The views of a scene show one set of named points, each view turned or mirrored, and shifted as a whole, with a little noise and some points left out.
(in the rows, 128 means zero)

Scene 1
View 1
K95: [114  84 132 134 135 160 137  89 122 137  76 194 136  98 160  97 126 196
 123 102 116  90 177  68 186]
K186: [121 102 104 122 128 162 149 135 132 170 100 185 112  97 154  99 107 135
 105  88 134  60 111  86 146]
K667: [ 96 123 123 177 116 127 143 106 121 149 106 154 139 120 140 131 125 178
 129 141 142  92 156 122 135]
K506: [114 120  80 178 124 127 157 132 136 165 125 160 117 124 123 135 128 126
 116 157 143  72 108 136 105]
K538: [ 99 126 105 154 123 154 149 122 153 174 106 151 132 111 138 122  97 157
 114 122 149  89  93 126 114]
K527: [125 125 122 160  98 159 121  97 159 170  96 168 141 104 162  79 102 185
 129 153 147 121 145 106 170]
K817: [113 117 108 131 122 153 148 134 138 169 105 173 121 100 153 101 107 138
 104  95 142  72 108  97 139]
K178: [123  89  88 184 139 133 152 102 141 143 105 176 125 125 128 125 145 160
 118 165 126  86 146 117 137]
K404: [ 84  78 125 130 169 149 158 119 106 124  86 175 138 102 143 123 147 162
  93  50 121  57 151  82 142]
K740: [126 121 111 177 111 106 133 141 105 148 133 173 126 116 150  94 154 116
 111 140 149  72 173 111 147]
K283: [111  55  90 175 179 153 152  89 146 113  77 189 141 119 127 112 168 180
 104 138 109  91 160  97 145]
K258: [101 119 145 111 123 149 129 148 111 153 100 175 142  84 177  65 122 137
  93  38 150  67 151  74 166]
K750: [112  78  76 156 151 164 173  94 158 159  86 176 112 123 117 154 111 176
 119 143 115  74  92 116 116]
K264: [126 106  78 202 129 115 150 124 134 146 125 168 125 131 123 119 156 126
 114 182 139  81 141 135 117]
K277: [116 114  96 191 119 104 154 123 109 149 128 163 117 129 126 145 145 138
 126 165 140  68 154 130 118]
K298: [ 96  91 100 182 156 131 149 113 135 124  99 161 148 120 128 117 162 159
 102 131 132  88 150 119 122]
K518: [ 94 101 112 151 138 165 148  94 154 153  85 161 141 110 136 122 109 192
 118 115 130  99 115 110 135]
K463: [106 122 113 196 108 118 144  88 124 149 112 154 133 130 131 149 123 191
 145 186 135 103 166 135 133]
K982: [ 78 120 126 151 128 143 149 112 123 151 101 147 138 110 138 138 115 177
 119 101 139  82 132 116 124]
K136: [115 104  81 178 138 156 148 112 173 157 101 161 136 121 127 106 126 156
 107 159 138 105  99 134 114]
View 2
K264: [114 133  93 111 169 118 135 161  95 163  92 148 134 142 125 147 114 156
 117 170 133 156 140 114 150]
K527: [150 124 132 132 146  78 104  99  94 180 100 152  91  78 143 141 179 136
  94 136 167 124 113 149 149]
K404: [ 89  96 126 129 100 104 106 111 100 108 148 151 172 104 176 139 150  46
 132 144  97 115 141 116 162]
K136: [134 156 133  78 169 100 122 122 110 144  96 125 106 122 144 133 133 142
 102 151 127 132 135 126 145]
K817: [148 117 125 121 121  98 101  91  99 147 117 144 147 120 161 142 154 103
  75 168 103 114 129 132 125]
K258: [127  67 124 151  95  91  89  73  74 151 142 155 167 108 187 153 178  44
  69 159 137 106 125 116 128]
K277: [123 134  93 144 157 113 140 166 102 160 102 157 148 127 121 156 123 146
 129 176 122 155 136 112 146]
K740: [116  94  82 150 142 114 121 142  72 182 107 165 155 134 137 158 138 122
 100 176 150 149 131 110 138]
K750: [125 160 127  89 140 102 113 124 129 108 111 138 133 109 142 126 128 126
 135 153  70 123 139 143 164]
K178: [108 134 104 109 154 110 120 145 103 150 100 151 124 115 131 135 130 140
 130 152 127 144 135 134 167]
K283: [ 69 115 111  80 138 111 102 133 101 121 112 152 129 101 146 111 132 105
 154 127 134 134 140 143 199]
K518: [135 146 154 113 141  84 116 106 119 127 120 135 113  86 152 137 160 112
 120 137 114 118 128 135 156]
K186: [144 108 117 117 108  98  89  83  97 142 118 149 154 120 163 135 154  99
  75 169  89 109 132 140 130]
K538: [159 155 147 117 150  89 125 111 116 140 112 127 125 115 151 153 148 122
  93 165 105 120 128 117 123]
K506: [144 152 113 117 161 109 134 142 110 153  99 138 140 142 131 153 120 148
 102 181 102 145 140 112 127]
K667: [127 134 126 156 152  92 135 139 107 152 119 151 125  91 136 159 154 123
 130 149 137 142 128 119 151]
K982: [135 139 146 150 138  87 131 124 115 133 132 138 140  93 155 162 156  96
 124 152 111 126 131 113 141]
K463: [128 153 120 157 167  92 144 163 111 163 103 154 108  84 113 158 147 156
 151 146 142 153 125 128 164]
View 3
K258: [ 83 179 157 150  82  71 104 100 114 178 137  88 153 128 156 124  79  72
 128  94 115  29 140 160 132]
K817: [108 158 149 129  93 104 111 118 130 187 132  69 152 142 140 104 104  91
 127 108 111 108 130 124 117]
K264: [151 131 141  93 145 162 108 135 174 147 130  96 121 175 145  54 109 102
  90 103  69 154 151 111 147]
K982: [103 162 165 134  79 147 101 140 116 153 113  89 124 147 158  87 104  91
 139  77 125 135 127 120 145]
K95: [112 166 157 144 103 121 114 142 142 142 152 114 124 132 133  99  83 105
 134  72 166  59 110 115 151]
K298: [124 152 154 107 107 153 128 141 137 118 120  97  99 156 141  62  90 103
 127  87  94 111 131  93 145]
K277: [154 146 153 103 133 172  94 127 172 143 129  85 122 161 157  75  93 102
 106  76  86 148 163 126 162]
K750: [140 151 152 109  96 154 127 141 145 154 132  51 126 137 112  81 103 125
 155  88 129 157 118  67 114]
K518: [104 153 154 133  88 136 117 156 120 158 128  93 124 149 127  77 111 101
 141  94 147 133  97  91 123]
K538: [104 148 151 123  94 132 104 136 123 183 119  77 144 159 142  82 127  89
 126 109 113 159 120 112 117]
K527: [106 143 143 145 124 119  99 159 146 178 150 142 139 164 136  80 124  91
  93 109 157 106  94 128 141]
K283: [138 156 149 108 116 148 151 149 154 105 144  98  93 144 107  66  77 126
 139  84 126  80 112  60 143]
K667: [114 153 159 129 108 160  94 148 141 144 127 110 117 157 159  76 105  93
 117  74 127 136 129 125 160]
K506: [142 139 145 100 124 151 100 125 159 167 123  66 136 160 145  77 113 102
 111 104  78 167 150 114 129]
K404: [104 182 166 129  66 123 132 116 112 123 123  61 112 119 139 104  63 104
 172  66 120  64 136 101 136]
K136: [125 134 138 106 119 138 124 148 145 163 130  94 125 169 125  59 122 104
 112 121  99 151 107  89 116]
K740: [137 154 149 118 136 134  99 111 166 149 137 100 128 158 161  87  84  88
  93  89  77  90 168 154 160]
K463: [136 139 156 123 130 185  87 162 162 138 132 127 112 164 155  63 112 104
 103  71 137 162 124 120 172]
View 4
K277: [146 113 150 133 129 103 124 152 134 158 168 124 163 121 112 137 131 152
 105 100 144 153 137 179 110]
K982: [146 114 139 145 104  99 143 159 126 129 128 132 137 125 112  86 145 132
 134  91 192 181 129 115 139]
K186: [112  74 140 154 110 108 131 149 182 112 137 127 169  57 100 100 136 106
 149 135 191 159  95 115 126]
K667: [153 107 131 127 113  93 143 154 139 144 137 133 132 134 113  97 152 134
 126  90 159 169 145 150 125]
K178: [142 112 146 138 129 116 140 122 151 141 133 116 136 112  82 130 127 139
 114 109 135 165 140 165 104]
K750: [134 133 140 181 116 129 142 119 116 105 115 110 132  93  75 139 115 128
 120 113 167 197 126 130 126]
K538: [147 122 128 164 120 112 130 162 135 112 106 109 158  89 107  94 157 135
 130 110 205 173 136 140 118]
K283: [129 110 171 129 113 127 165  91 162 132 112 121 107 127  44 121 105 132
 125 101 126 181 127 123 110]
K463: [166 118 109 127 123  94 142 145 131 153 139 122 117 139 119 116 153 133
 113  88 126 172 164 182 115]
K506: [145 127 146 157 137 117 115 161 128 136 140 110 177  94 101 128 139 152
 107 112 177 157 133 174 106]
K817: [124  92 144 154 111 112 131 155 165 113 126 124 168  71 102  91 143 122
 141 122 204 161 108 117 122]
K264: [146 118 158 134 142 117 123 140 148 153 146 109 166 111  90 135 133 161
 102 106 142 145 141 188  93]
K95: [127  70 131 121  92  94 164 122 185 130 128 143 110 113  91  85 133  98
 154 108 147 176 119 109 129]
K136: [147 132 139 154 137 130 133 136 151 120  93  92 143  94  77 108 151 149
 121 114 173 168 145 160  95]
K527: [145  81  97 128 117  96 143 142 190 129 112 120 126  90 112  83 167 105
 147 115 155 159 147 152 110]
K258: [111  54 173 123  88  95 146 162 197 130 134 149 168  93 104  49 146 111
 166 113 217 148  84  74 137]
K298: [144 120 179 130 118 116 149 130 145 143 123 120 134 137  76 105 126 153
 118  92 158 166 132 135 111]
View 5
K667: [147 135 121 167 148 109 131 177  90  89 137 112 123 126 148 100 113 165
 107 110 130 118 166 125 146]
K258: [100 152 113 179 130 114 142 171 159 111 123 177  87 141 190  69  59 134
  94 134  83  72  93 133 171]
K283: [116 170  92 113 155 131  94 175 165  97 124 135 132  94 144 134 139 183
 127 139 164 111 167 128 150]
K95: [131 149  89 154 121 110 112 183 133  90 120 165 115 109 167  92 103 151
 100 138 150  87 132 156 140]
K538: [134 144 120 155 148 115 131 173 115 135 171 110 131 141 171 122 115 131
 116 120  89 124 158 107 142]
K506: [126 115 137 141 165 100 138 153 110 130 166  82 139 151 162 124 111 161
 108 117 110 134 188  94 173]
K750: [123 141 116 116 142 101 122 194 146 106 181  95 149 126 178 141 157 151
 124 133 127 110 174 109 143]
K817: [112 133 117 151 136 100 136 169 138 133 165 135 121 148 194 106  92 129
 102 134  92 100 136 117 160]
K404: [ 94 169 122 142 142 121 136 204 186  66 132 141 104 115 178  95 120 170
 119 130 113  73 112 119 170]
K463: [166 121 118 161 151 100 121 171  65  88 135  96 140 121 128 108 125 174
 106 108 161 134 194 130 140]
K178: [128 135 111 128 159 107 113 155 122 113 140 107 140 120 147 125 122 173
 109 127 153 127 186 119 162]
K982: [140 149 132 169 142 110 141 198 111  85 154 115 121 129 164 101 121 149
 113 110 102 103 143 117 140]
K186: [102 129 109 143 129  94 135 169 155 131 163 140 119 147 202 104  94 129
  99 142 101  89 134 122 166]
K518: [146 158 105 153 131 115 117 196 120 112 161 126 133 118 170 124 133 134
 118 127 114 110 150 127 121]
K298: [124 164 121 144 171 131 118 169 138 101 129 114 123 116 139 119 123 178
 125 118 130 124 166 109 159]
K740: [113 114 127 160 166 105 132 129 116 113 112 125 113 146 147  83  70 179
  91 122 133 119 168 117 198]
K136: [137 149 109 138 157 120 112 156 113 151 165 107 141 131 155 142 122 141
 121 123 111 140 182 107 139]

Which points are out of place in each view (at most two, in the order of its rows)? Write none if all are in place.
view 1 => K95, K750
view 2 => none
view 3 => K258, K264
view 4 => K186, K527
view 5 => K538

Scene 2
View 1
K785: [127 118 126 133 108 136 101 151 163 140 177 170 142 120 123 142 143 103
 162 125 124 103 140 127  91]
K511: [145 102 124 159 106 138  83 175 171 137 181 163 138 139 105 138 153 105
 164 128 125  83 136 121  73]
K355: [134 110 129 126  99 136 116 138 166 141 188 173 125 120 116 124 158 112
 172 153 128 118 154 135  95]
K494: [140 110 134 107  92 119 116 147 185 131 168 147 126 114 118 149 167 118
 162 162 125 121 174 134 109]
K85: [134 134 125 135 141 134 133 135 150 150 171 179 125 125  98 147 147  80
 162 154 122 133 163 145 104]
K581: [108 129 117 101 115 147 107 136 146 127 172 166 163  98 153 162 148 107
 160 114 120 125 140 122 100]
K285: [138  84 137  98  45 128  97 156 202 129 193 143 131 109 134 115 178 156
 178 155 135  98 162 125  84]
K308: [154  96 121 179 135 125  77 181 175 107 148 141 139 151 104 174 160  89
 141 154 126 101 150 115 109]
K379: [123 111 114 106  85 160  97 145 151 134 202 164 158 104 145 131 176 134
 179 125 127 115 140 119  70]
K710: [120 125 128 128 120 131  96 158 165 130 158 155 155 116 128 165 135  96
 151 115 117 104 141 121 100]
K341: [107 118 115 116 128 142 116 116 139 107 164 167 147 104 168 161 156  98
 149 156 133 158 153 122 139]
K554: [100 112 125 112  94 142  97 130 162 119 179 171 148 101 169 137 141 117
 158 127 130 121 132 116 116]
K985: [106 111 140 120  98 115  92 139 186 110 150 156 140 108 161 150 121 103
 141 130 128 112 138 115 140]
K353: [137 119 118 140 127 138 105 154 155 134 173 164 142 126 111 155 157  95
 159 139 121 115 152 126  92]
K835: [159  89 127 145 101 129  95 170 183 119 170 139 131 136 103 149 181 117
 162 171 128 107 169 127  96]
K270: [117 125 131 128 127 120 115 135 165 127 153 168 130 119 132 161 129  85
 146 144 123 126 155 129 130]
View 2
K835: [ 90 148 124  72 128 115 118 114 126 105 128  85 130 135 137  99 110 120
 153 126  99 135 112 144 137]
K785: [ 91 165 150  78 149 125 114 126 114 137 111 117 118 118 116 136 105 156
 143 135 137 135 107 142 111]
K985: [118 146 180  96 121 162 100 116 121 144 125 114 122 110 113 148  68 105
 127 145 101 118 153 152  99]
K710: [113 173 163  79 133 146 100 114 113 120 104 108 113 118 126 149  95 129
 132 144 124 123 119 143  87]
K285: [101 125 138  99 170 128 147 130 115 124 149 132 112 129 153  96  91 123
 165 127 130 142 149 145 171]
K494: [108 136 147 105 129 141 117 134 119 122 131 108 129 135 131 104 106 117
 162 125 114 120 107 148 129]
K554: [111 146 176  99 156 150 105 132 121 133 117 125 111 108 125 149  81 116
 129 138 107 132 134 148 114]
K355: [ 88 142 150  97 152 124 112 145 120 140 123 114 124 122 116 128 107 142
 147 126 119 135  99 147 128]
K353: [ 94 164 151  81 139 128 103 129 121 115 103  95 120 123 121 137 113 136
 139 133 113 131  93 142 104]
K581: [119 160 183 105 165 151  95 145 115 118  98 126 101 109 132 160  96 121
 133 134 115 129 105 145  94]
K270: [108 149 175  99 113 150  89 133 121 140 111  97 132 121 104 144  95 119
 135 135 100 115 103 149  88]
K341: [110 135 191 116 147 152  78 159 131 124 109 106 119 112 119 159  92  92
 122 126  67 126  95 155  99]
K85: [ 87 152 158  98 125 128  89 151 120 138 108  95 136 129  99 134 123 143
 145 125 112 120  60 146  95]
View 3
K379: [156 113 147 121 153 153 105 134 129  95  99 105 128 146  94 165 125  63
 149 162 123 121 141  98 178]
K285: [181 122 120 114 150 139  74 110  92  76  91 124 124 156 113 172 110 103
 160 120 138 111 158 123 202]
K785: [135 126 139 139 134 139 110 116 164 100 117 136 130 140 116 157 144  75
 151 139 120 108 144 109 159]
K341: [153 142 133 133 129 112 111 172 172 101 135 140 146  82 122 193 136  80
 160 167 123  93 117  75 174]
K835: [162 118 158 147 131 116 107  92 139  93 101 158 140 129 129 164 129 102
 190 121 131  95 145 136 205]
K554: [151 131 114 131 136 129  93 138 147  92 124 132 140 121 126 165 134  77
 139 150 119 108 127  85 162]
K710: [136 123 139 152 137 126 112 126 173  92 112 147 136 129 133 139 151  84
 151 140 115 119 127  92 151]
K494: [158 138 139 130 137 119  94 134 149  83 106 154 125 127 121 176 131 108
 180 120 143 103 155 117 186]
K985: [151 139  95 141 127 115  87 133 155  85 130 152 142 112 154 157 137  96
 133 134 118 108 121  82 152]
K308: [143 110 163 175 120 103 128  82 169 103 116 166 159 106 146 139 142  86
 181 141 107  92 115 116 184]
K353: [135 123 161 145 128 128 121 118 175 102 116 146 133 127 116 160 146  80
 169 138 120 101 143 115 170]
K355: [145 135 142 127 128 140 104 124 155 100 117 132 122 137 107 182 135  79
 159 128 132  93 162 121 178]
K511: [137 110 151 153 128 141 118  77 152 103 108 139 136 152 122 139 142  72
 159 131 114 101 146 132 170]
K581: [140 127 139 132 145 136 111 162 167  93 115 126 132 120 110 162 144  74
 145 162 121 124 127  77 154]
K85: [117 143 164 144 116 131 129 130 205 110 129 152 124 123 109 177 158  74
 174 130 128  84 163 123 160]
View 4
K379: [123 143 132  79 127 131 133 120 113 146 141 141 142  99 132 171  83 128
 113  91 134  83 141  69 126]
K985: [116 110 135 139  90 160 157 141 147 153 156 139 113 120  76 186 102 126
 108 115 139 107 154 128 121]
K285: [145 144 123  87 121 180 142 102 137 137 132 139 139 133 134 140 120 137
 117 111 138 126 170  56 141]
K308: [114 125  99 147 125 123 113 166 113 142 158 104 108 112 119 125 114 149
  90 136 177 117 145 159 125]
K710: [112 128 126 130 123 133 144 132 120 139 147 136 118 108 100 176  86 126
 105 111 154  97 130 139 110]
K353: [115 115 128 123 136 117 130 141  97 135 137 133 113 106 118 150 109 138
 106 111 160  89 137 125 119]
K511: [122 126  86 110 138 119 137 127 109 124 143 114 133 107 136 140  98 132
 112 110 152 108 151 131 127]
K341: [109 104 176 129  96 128 131 167 119 178 152 150  99  99  85 184 110 139
 102 110 146  65 141  93 118]
K581: [109 126 155 114 118 129 142 135 112 152 142 153 122 102  99 193  82 127
 105  98 142  75 126 102 107]
K85: [110  83 147 136 143 104 143 141  85 132 116 146  95 109 110 147 135 137
 110 105 162  71 141 121 116]
K355: [125 103 131 108 130 131 147 125 108 135 124 141 116 114 122 149 123 134
 117 101 145  89 159  92 129]
K554: [119 118 140 112 102 145 149 135 135 156 150 144 123 107  98 184  94 127
 113 102 132  91 151 101 122]
K270: [111  92 150 146 113 131 151 148 115 145 137 145  96 114  86 170 118 130
 106 116 154  86 144 132 115]

Which points are out of place in each view (at most two, in the order of its rows)? Write none if all are in place.
view 1 => K554
view 2 => K785
view 3 => K308, K85
view 4 => none

Scene 3
View 1
K728: [139 135 151 159 178 130 128 136 143 146 133 133  87 135 131 135 119 122
 127 117 113 109 147 134 132]
K106: [120 152 147 163 194 118 115 179 135 139 118 108  86 137 145 127  91 117
 123 106  57 118 175 127 150]
K752: [146 122 159 120 166 129 114 130 152 172 113 156  76 116 136 144 147 140
 132 107 136 107 107 148 134]
K150: [ 90 163 153 118 201 100 118 145 130 138 136 158 114 117 163 147 118 118
 128 122  59  96 143 152 143]
K444: [138 140 136 146 193  85 121 143 120 178  89 108 104 119 128 159 139 113
 106 129 112 145 138 157 109]
K121: [172 122 151 182 178 123 123  68 129 134 117 143 105 138 133 152 151 127
 132 131 162 115 117 159  99]
K32: [132 134 147 132 162 122 127 159 154 162 147 105  74 139 124 126 109 155
  97  96  94  99 148 119 154]
K456: [145 132 141 150 175 103 131 121 135 163 129 109  98 134 122 148 135 134
  99 121 125 122 135 141 115]
K443: [117 147 134 125 175  84 131 148 137 168 154  92 101 136 125 144 116 145
  75 118  82 109 148 130 136]
K398: [128 139 141 135 170 108 136 136 147 160 162 104  96 142 123 136 119 145
  89 113 100  99 145 125 136]
K882: [156 132 137 177 182 103 124 132 126 155 112  91  96 142 124 145 121 126
 101 124 113 137 150 139 115]
K797: [126 142 158 140 181 125 106 150 145 126 123 129  86 132 158 129 103 149
 128  97  65  92 145 141 161]
K394: [137 131 164 143 171 142 105 122 153 119 133 147  84 136 156 125 115 158
 136  94  88  77 131 141 158]
K856: [126 145 152 159 173 139 125 140 152 112 172 116  88 154 143 115  89 148
 116  98  67  74 165 117 163]
K550: [115 149 147 123 187  89 108 136 130 141 126 116 109 126 157 144 116 153
 101 108  60  99 137 152 145]
K58: [138 140 167 172 185 163 105 164 151 113 115 149  66 136 159 116  94 122
 162  96  75  95 159 129 164]
K609: [144 137 147 155 171 122 107 161 142 139 119  91  77 145 142 124  97 154
 106  91  70 109 156 128 157]
View 2
K150: [ 71  87  97 130 104 130 115 168 137 148 115 184 169 139 127 118 141 147
  80 128 134 115 146 123 123]
K394: [127 138 113 143  86 158 148 162 119 110 136 161 158 129 107 125 135 136
 108 144 113 117 122 113 127]
K121: [ 66 170 131 139 142 141 142 198 144 130 181 161 181 130  64 156 145 137
 115 205  71 117 160 138 144]
K550: [ 90  99 105 141 113 131 111 170 107 147 120 151 147 116 130 130 145 136
  91 146 134 144 142 109 118]
K797: [114 112 110 128  88 147 140 154 115 129 127 152 145 121 127 122 134 128
 111 132 127 121 132 119 120]
K58: [121 118 114 105  66 159 178 142 138 115 140 166 152 133 120 120 128 124
 141 122 122  87 137 141 123]
K609: [119 123 111 115  90 150 135 155 105 147 140 119 123 106 134 132 139 118
 137 145 128 131 139 129 117]
K728: [ 87 144 109 119 107 154 132 173 142 142 152 148 154 130 107 131 145 138
 126 156 101 106 142 142 132]
K444: [ 27 127 113 120 169 130 111 168 135 152 139 133 142 124 110 128 145 116
 122 161 115 135 172 145 133]
K398: [ 97 146  95 133 108 156  92 187 126 168 145 124 138 116 128 132 154 148
 110 161 106 129 128 136 128]
K32: [111 147  96 128  98 167 105 167 121 151 135 115 126 116 134 118 148 138
 125 143 112 123 118 136 126]
K443: [ 82 126  92 129 117 146  77 186 119 178 135 118 130 110 141 131 154 145
 103 156 124 141 135 134 124]
K882: [ 67 139 119 114 136 137 124 178 125 160 162 120 138 108 112 147 145 119
 141 179 106 132 164 146 128]
K856: [146 124 101 122  46 159 135 175 120 157 149 148 148 113 133 139 144 150
 117 148 121 110 117 129 117]
K106: [ 92  97 106  92  86 139 134 154 129 162 136 140 134 116 142 129 138 125
 138 132 139 111 152 148 117]
K752: [ 74 168 110 151 148 166 123 163 138 101 128 143 153 144  94 105 140 132
 114 146  89 117 131 128 142]
View 3
K121: [146 114 100 125 102 126 133 160 121  82  70  90 115 138 149 132 142 186
 135  95 170  95 139 151 151]
K443: [139 159 142 143 139 103  84  82 115 140  71  90 113  92 127 188 194 157
 103 120 171 139 148 107 141]
K106: [150 167 127 112 132  88 115  76 120 125 126 109  85 105 111 163 167 136
 113 106 143 164 152  93  95]
K394: [113 132 120 104  95  97 104 146 112 129  87 126 101 108 108 184 147 160
 101  95 169 144 174 129  74]
K398: [134 151 135 132 118  98  99 104 116 139  65  84 103  92 125 171 189 160
 101 113 178 132 156 114 136]
K797: [127 145 127 109 117  96 100 114 113 132 106 128 100 105 107 189 156 151
 106 101 156 158 166 111  77]
K456: [144 132 124 126 127 109 107 115 125 122  76  96 109 121 148 157 173 167
 118 117 165 114 146 124 154]
K882: [161 134 115 125 129 104 114 100 127 116  97  98 105 121 140 146 168 159
 134 114 153 134 148 123 165]
K609: [140 145 124 109 111  82  99  95 123 147 108 121  91 102 110 177 166 139
 118 110 150 170 178 113 120]
K58: [131 148 118  80  99  82 134 125 119 120 129 126  73 117 106 151 141 140
 105  92 147 155 172 108  51]
K728: [137 142 125 110 116 101 122 122 119 117  91  98  95 116 131 147 161 160
 108 105 163 122 151 115 110]
K444: [154 130 127 126 170 119 105  95 130 111 103 115 114 133 163 160 169 163
 128 126 143 109 127 113 152]
K752: [109 110 139  95 130 107 105 151 128 130  74 131 105 131 160 161 162 170
  95 119 168  88 161 126 111]
K150: [127 163 138 134 157 121  97 108 103 106  98 111 121 107 122 197 158 166
  98  98 161 131 122  98  57]
View 4
K856: [123 171 149 146 110 127 139 114 195  82  97 115 140  98 160  63  79 154
 120 115  62 159 139 121 121]
K550: [108 145 199 145 109 112 145 123 182 122 138  85 172 112 148  98 113 153
 112 124  71 117 131 133 110]
K728: [102 155 150 121  94 118 140 123 146 131 106 119 137 116 139  85  96 141
 107 136  94 147 107 133 127]
K456: [ 84 147 178 120  94 119 123 143 138 144 126 110 131 123 121  85  97 145
  93 149 108 126 116 153 119]
K150: [128 144 178 134 102 106 174 107 168 148 129  88 194 120 168  99 127 154
 107 116  79 141 121 118  99]
K882: [ 87 147 180 123 105 131 114 131 136 146 119 118 116 110 120  87  94 159
  92 133  96 119  98 166 138]
K58: [114 167 123 136 101 119 158  89 161 100  82 121 158  92 159 105 100 134
 145 112  57 158  88 111 156]
K797: [108 157 163 146 106 111 150 110 180  99 112 100 165 101 150 100 104 140
 133 123  63 133 116 123 133]
K32: [ 95 156 164 140  97  89 130 131 170  92 105 125 157 107 131  61  80 130
 114 137  76 130 135 156 126]
K609: [ 96 159 173 150 112 114 125 114 174  92 106 117 146  92 135  86  87 146
 124 118  58 117 117 157 146]
K444: [ 84 132 195 117  98 109 128 131 124 171 135 109 154 121 121 107 118 150
  90 137 102 105  90 168 129]
K394: [108 163 145 139  98 119 154 121 176  95 108  99 154 112 151 100  98 135
 139 136  74 154 121 100 126]
K752: [ 74 144 150 121  75  89 147 147 132 125 122 107 164 133 119 110 109 108
 127 172 107 141 109 119 130]
K398: [100 154 176 131  97 106 129 138 165 116 118 114 145 117 134  57  86 147
  95 138  91 136 144 153 106]
K106: [120 154 166 140 116 113 142  89 161 124  99 124 164  90 154  83 100 156
 108  96  58 125  99 162 141]
View 5
K121: [117 113 185  97 103 130 108 145 117 153 135 170 198 174 162 148  87 134
 152 174  99 116 122  81 156]
K456: [135 139 158  95 110 127 109 128 121 134 109 164 148 161 148 152 109 135
 127 140 115 141 118 104 126]
K394: [169 127 152  83 105 121 126  90 126  91 159 147 126 142 141 104 106 120
 142 166 146 112 132  85 175]
K32: [179 154 143  82 117 114 112  98 132  97 122 149 110 143 127 135 129 130
 105 143 130 147 109  96 139]
K882: [137 142 157  82  92 148 116 119 111 137 115 147 149 158 146 159 102 155
 120 130  94 137 118  94 119]
K728: [153 146 159  76  99 121 109 121 133 106 140 153 137 150 158 143 102 141
 131 153 113 119 118  93 148]
K609: [177 147 137  72  94 146 129  79 114 103 137 129 105 134 125 126 118 146
 113 132 121 134 122  87 136]
K856: [192 158 156  87 114 137 120  66 151  85 178 140  96 145 128 133 104 129
 125 166 110 127 117  84 163]
K443: [160 161 143 108 124 135 111  93 133 111 111 163 100 162 136 160 117 123
 118 129 120 158 121 127 116]
K752: [140 122 154  76 102  91 106 146 117 109 102 165 155 147 159 113 119 122
 136 154 159 120 126  96 155]
K550: [155 137 133 118 113 142 130  76 122 104 130 162 100 156 142 126 105 112
 145 133 147 138 148 133 136]
K444: [115 140 141  83  81 138 117 137 107 134  92 158 143 157 170 154 100 148
 133 111 120 132 134 125 108]
K106: [167 168 136  62  74 149 125  89 132  85 149 130  93 137 156 145  97 158
 123 120 110 119 124 106 130]
K797: [171 140 138  80  92 135 129  82 124  85 152 139 105 137 145 114 107 131
 138 143 140 116 138 100 153]
K150: [142 152 135 102  90 135 124  98 144  84 148 167  92 155 180 132  86 120
 164 136 142 114 151 148 144]

Which points are out of place in each view (at most two, in the order of its rows)? Write none if all are in place.
view 1 => K121
view 2 => none
view 3 => none
view 4 => K394
view 5 => K550
